Each row is a point on a tangle of strands that fork and nearly touch. The rows are in no order.
Two points are linked if the straight distance between their rows is under 53. Some points are linked to none.
(443): [-18  -8  -8   5  31   3 -13   7   3  22  -5   5  15  -9  -8  -5  13  -2
  -1 -10  23  20]
(873): [ 26   0  -4  -8 -17  -7  16  -7 -13 -10   3  11   1 -10 -21 -12   3   3
   1   6 -15 -26]
(697): [ 15  12  13   7 -12   6  -1   9   2  15 -21  14  -4  10  -3  -8 -11  14
   4   4   0  -2]
(135): [ 21  14  16 -18   9  -3  27 -16 -22  -1  12  10   5  -4  12   2  -6  -2
 -16  -9 -37 -39]
(220): [ -7  12  13   5  35  13  -4   4   1  14  12  15  13 -25  -7  -4  15   2
   2  -9  18   0]
(587): [ 24  16  16 -30 -19 -38  23   4  10  13   0 -15  17 -15  21   7   0  20
 -14  -2  -4   9]
(284): [-11 -23   4  29  -3 -16 -21 -15 -15  19  -5  10 -12   9 -12   5   9  -1
   5  -5   3   0]
(332): [  6  17  27  14 -30   0  -8   2  -8  17 -20  -2 -10  32  14   4  -4  13
   8   2   1   3]
(241): [ 20   2   0   7   8  -1   4  -4   2  13  16  26  -6 -21 -16  -2  10  -4
  -8   2   4  -8]
(554): [ -6 -14 -25  14  26  10  -5  -6   2 -29  20   1   0 -13 -17 -11   4  -8
   0   8  13  12]
(455): [ 22   1   2  12   2  -3  10   4  15  22 -18   9  -2  -5   3  -6   1  11
  -4   1  14  16]
(459): [ -8  -8  25  17   5   1   3 -11 -17  -6  -6 -16   4  10   9   8 -34   2
   4   4 -11   3]
(557): [  7  -4 -17 -16   4  -6  15   9  26  16 -13 -15   3  -4  12  -1 -14  -4
 -18  -4   6  31]
(595): [-10 -27 -23 -21   1 -26  13   6  16   7  -2 -15  24 -28  -4   0  13  -5
  -3 -11  13  10]
(39): [-11   6   7  -4 -23   8 -15  14  -2 -17 -21  -7  -9  23  -7  -1 -15   4
  23   7   3 -10]
(886): [-23  -6  22  15  16  -5 -19 -20  -8  17  12 -12 -11 -14  -4  19  -3 -13
  -4 -21  -3  13]
(330): [-12  20  12  -4  -3  21 -10   2   1  -9  11   0 -12  13  13   6  -9  -7
   5   3 -12  -7]
(193): [ -7 -18 -37 -20 -15  -1  -4   5   7  -5  -1   8   1   8  -8  -6   5 -12
   1  16  -7   1]
(133): [ -6 -12  -1  29  -1   3  -7  -3  10   3 -17 -16 -15  26  24  10  -7  -2
   2   4  11  29]
(550): [-33 -24 -20   2  36 -10 -18   1  -5   8 -12 -16  11 -11 -22  -5  18  -5
   5 -18  27  18]
(367): [-12 -37 -21  -6 -11 -30   4  -3   6   5 -12 -11   7  -4  -4   1  13  -1
   5   0   5   5]
(682): [ -6  14   6 -24  11  -1   0  16  16  40  -2  12  11 -18   3   5   7  -1
  -6 -13  10   7]
(843): [  4  14 -29   0  21  30  -9  17  20  -9   2  13  -1   0  -3 -13   3  -4
  -5  12  19  23]
(814): [ -9 -16  -6  -5   8 -14  14   9  20   2 -17 -28  22  -2  21   0  -2  10
   0  -5  16  29]
(299): [ -3  17  43   9 -21 -20  -7  -2  -4  10  -6 -13  -3  17  30  13   5  21
  10  -1   3   9]
(10): [-11  12  38   0 -11 -18  -4 -16 -17 -11  18 -22  -8   0  10  17  -3   2
   7  -7 -15  -8]
(695): [  1  -7   0   6 -10 -10 -12 -23 -22  -3  20   7 -21  -7 -30   0   6 -15
  -2  -5 -13 -23]
(756): [-15  11   3  -8  -1  -1  -7   4  13 -22  15 -12 -13 -16 -10   0  21  -5
  17  -6  14  -2]
(399): [ 22  -6 -18   4  -5   9  11 -17 -11  25  24  26   1  15  14   2   0 -17
 -27  15 -21   1]
(154): [-15 -18 -16   3   4   8  -4  12   7  -6 -26  -4  11  19   4  -4 -16   4
  11  13   9  17]
(494): [  2 -19  11  30 -29 -26 -13 -20 -18  10  -6  -1 -22  15 -11   3  28   3
  11  -7   7 -14]
(758): [ -4 -12 -26 -16  12 -18  10   8  25   6  -1 -20   6 -24  -1   1  30 -10
  -5 -16  34  22]
(878): [ -3   2  21 -13  -9 -14  19  -4  -5  13  27   4  25  -6  31  11  12   3
  -4   2 -19 -19]
(893): [ 28  -2  12  26 -36  -8  -8  -4  -8 -18 -18 -17 -29  21 -18 -10   1  12
  10  -8  13 -12]
(29): [ 15   6 -14  19   7  15 -13   9  15  -7  -7  10 -21   0 -17 -13   2   1
  -1   2  22  14]
(606): [ 28   6   6  -2  -4  -1  27 -25 -22  19  20  14   4   7  13   1  -1  -9
 -24   3 -29 -20]
(393): [ -1   4   1  14  33  19   4 -14   3 -24  22 -13  -8 -20  -6  -4 -12 -13
  -6  -3   4  12]
(131): [-15  -9  -2  17  -7   6 -20  17   7 -10 -33  -7  -7  24  -2  -1  -3  10
  22   5  21   7]
(738): [-19  12   1 -22 -16   3 -12  16  11 -27 -10 -14  -9  -4 -14  -1   5   3
  25   0   8  -8]
(634): [ -4   6  30   9  10   1   8   2   2  12   8   9  16 -14  14   1  10  12
   7   0   3  -3]
(20): [  0  -1 -13  -3  -8   3  -2  23  10 -18 -39   0  12 -12 -20 -12  13  19
  20   2  20   3]
(215): [-21 -10 -27   5  30  21 -16  20  -3  -2   8  32  26   9  -1  -7   5   5
  -3  19   4  11]
(462): [ -3  -1  17   1   3   5  10 -16 -28 -15   7  -7   2  11   5   5 -30  -7
  -2   2 -30 -24]
(334): [  6  10 -10  -2  28  21  -6  -1 -10   2  15  37  -7   3  -2   0 -10 -11
 -18   3 -26 -25]
(784): [ 21  15  -7 -11  -3  21  18  18  12 -15 -16  11  11  -8  -2 -10 -13  12
   3  14  -5  -5]
(576): [ 13 -16 -14  19 -22   2  -9   7  -5 -26  -3  16  -3   6 -21 -15  14  10
  14  15   7 -17]
(290): [-15   4  19  15  -2  10 -11  -3  -3   2 -11 -20  -7  26  24  18 -31  -4
   0   3  -4  25]
(404): [  3  20  -3 -31   2   9   1  22   9  24 -11  29  10 -14  -9  -1   5   6
  -1   0  -6 -16]
(436): [ -7 -16 -33  10  24   8  -2   1  18 -14  14  -9   2  -8   1  -7  27 -12
   0   4  30  28]
(44): [ -6   4  -9 -16  12  -6   2   2  19   0  18  -7  -4 -30 -12   1  26 -13
   1 -11  24   9]
(59): [  5   1 -15   7  14  19 -10   5  -6  13   5  34   0  12  -3  -5 -14  -2
 -14  15 -12   0]
(211): [ -5 -15 -13  25  16   1   0  -6  16 -10  -4 -20 -10   1  11  -1   9  -5
   1  -2  26  29]
(817): [  3  18   3  -2   1  10 -11  21  12   2 -19  15   3 -18 -24 -10  21  15
  17  -5  25  -3]
(478): [ -1  11   6  -9  -4   8  11  -6   4 -25  22 -17  -3   6  25   6 -11  -9
  -1   9 -17  -3]
(841): [-12  27  12 -13  26  18 -10  17   7   4  -8   4   4 -19 -17  -7   1   7
  10 -14  16  -3]
(18): [ 33  14   5 -20 -20 -12  34   6   9  13 -12   1  15  -3  16  -4  -7  16
 -12  10 -12   4]
(757): [  6  -8   6  24 -44 -13 -22 -17 -23  -8  -9 -16 -34  30 -20  -1  14  -2
   8 -12   8 -18]
(239): [  6 -23 -29  11  -5  -7 -10  -2  -5  -5   6  25  -4   6 -20  -8  10  -3
  -2  16  -1  -2]
(320): [-11  -8 -43 -17  10  20  -6  22  15  -7   2  19  16   4  -1  -8   3  -6
  -4  19   3  14]
(925): [ -3 -16  -7  16   8  12   1 -11  -8  16  18  18  11  14  22   3 -10 -10
 -14  16 -18   5]
(837): [ 17  15  16  -6  -3  -1  15 -28 -28 -27  18 -18 -18   0  -8   3 -21  -9
 -10  -9 -31 -28]
(203): [-10  -9  -1 -12   0   0  25   7  13 -12  17 -12  35  -8  35   2  -5   2
  -2  11 -10   2]
(440): [ -7  14 -10 -28  24  18   1   2   0  -3  19  18  -4  -5   9   7  -9 -19
 -15  -7 -29 -28]
(457): [-24  -4  27  13  -4 -22 -13  -2   0  23 -16 -17  -6  10  21  18   5   9
   7 -14   7  16]
(892): [-16   3  32  15   8  -2  -8 -25 -20   1  27  -7 -10  -9   5  18  -3 -12
   0 -12 -20 -12]
(768): [ -5  32  29   1  -3  28 -16   6 -14   3   2  17 -13  21  10   5 -12   2
   6  -3 -18 -30]
(381): [ -9 -17  -5  23 -14  -1 -28  12  -3 -16 -19   4 -11  13 -22  -8  14  11
  24   1  20 -13]
(94): [ 12  12   7 -29  -8 -24  15  11  20  30   7   0   8 -21  10  11  13   1
 -11 -10  10   8]
(786): [ 13  26  32 -19 -13 -14  20 -26 -35  -1  16  -4   1   5   7   7   3   6
 -11 -13 -30 -38]
(818): [ -1 -10 -19  10 -12  11 -11 -14 -11 -25   9  -9 -23  22 -12  -2 -18 -20
   0  10 -10  -3]
(876): [-14 -16  14  15  -2 -24 -20 -19 -13  39  -9  -3 -19  -2  -9  18   4  -7
  -6 -23  -3   8]
(15): [-14  19  -3 -35  -1  11  -1  15   6   8  10  17   7  -4   8   6   5  -7
   2   0 -18 -22]
(76): [ 13  25  38  -1 -23 -13   7 -23 -34 -20  11 -19 -10  10  -4   3  -8   9
   2  -9 -17 -27]
(479): [ -3   2  20  11   2   4  10   9   5 -12 -14  -6  17  -4   8  -5  -4  20
  18   7  10   5]
(8): [ 23  -2  -8   4  -2   1  19  -3  16  25  -1   1  -1   6  20   0 -13  -6
 -21   8  -2  27]
(840): [ -6 -17 -21  -9  12   2   9  13   7 -16 -29 -12  22 -12 -15 -11 -10   8
   8   4  12  16]
(329): [ 28   1  -5  25 -20   6 -20   9   8 -15 -15   1 -33   6 -28 -16   4   9
   6  -7  21  -5]
(556): [ 11 -16 -26  14  -4  -5 -12 -23 -22  -3  31  25 -19   5 -25  -2  10 -18
 -15   8 -14 -11]
(7): [-17  -9  -4 -20  -7  -5  15  21  16  -3 -10 -13  41  -6  25   2   1  12
   7   4   3  11]
(181): [ -5   9   5  -4  19  13   9  -9   2 -27  13 -27  -7  -6  11   7 -36 -12
  -8  -2 -12  11]
(448): [ -2  -3  -8 -20   8  -3  23   4  12 -20  10 -13  23 -24   4  -2  -5   0
  -2   2  -7  -1]
(297): [  8 -16  -8  -5 -21 -19  -2 -18 -22  17 -17  -3 -13  18 -25  -5 -12  -4
  -5  -3 -15  -7]
(95): [ 23  14  -8 -30   1   9  30  16  15   4  -8   6  19 -10  18  -3 -18   6
 -15   7 -19  -3]

Follow the links from the first point to the second, and from the first to the third. Name the last point that the two ways share.
(211) / (95) / (329): (76)
(154) / (404) / (554): (76)
(695) / (758) / (393): (239)
(479) / (44) / (29): (131)
(443) / (756) / (135): (131)
(758) / (284) / (695): (239)

A fork is a point with three links, a tip a point with one. Leave the first point through the second and follow the links. Name the first fork or tip that comes.
(448) / (203): (457)
(290) / (133): (768)
(587) / (94): (76)
(886) / (876): (320)
(334) / (440): (784)
(457) / (299): (448)

A fork is a point with three links. Follow the links from the first point to the second and name the forks in between, in order.
(841) / (284): (131), (239), (320)
(29) / (440): (76)
(154) / (440): (131), (239), (320), (76)
(193) / (15): (320), (76)
(479) / (44): (220), (131)
(76) / (220): (320), (239), (131)
(634) / (462): (220), (131), (239), (320), (76)
(595) / (239): (131)
(576) / (768): (239), (320), (76)
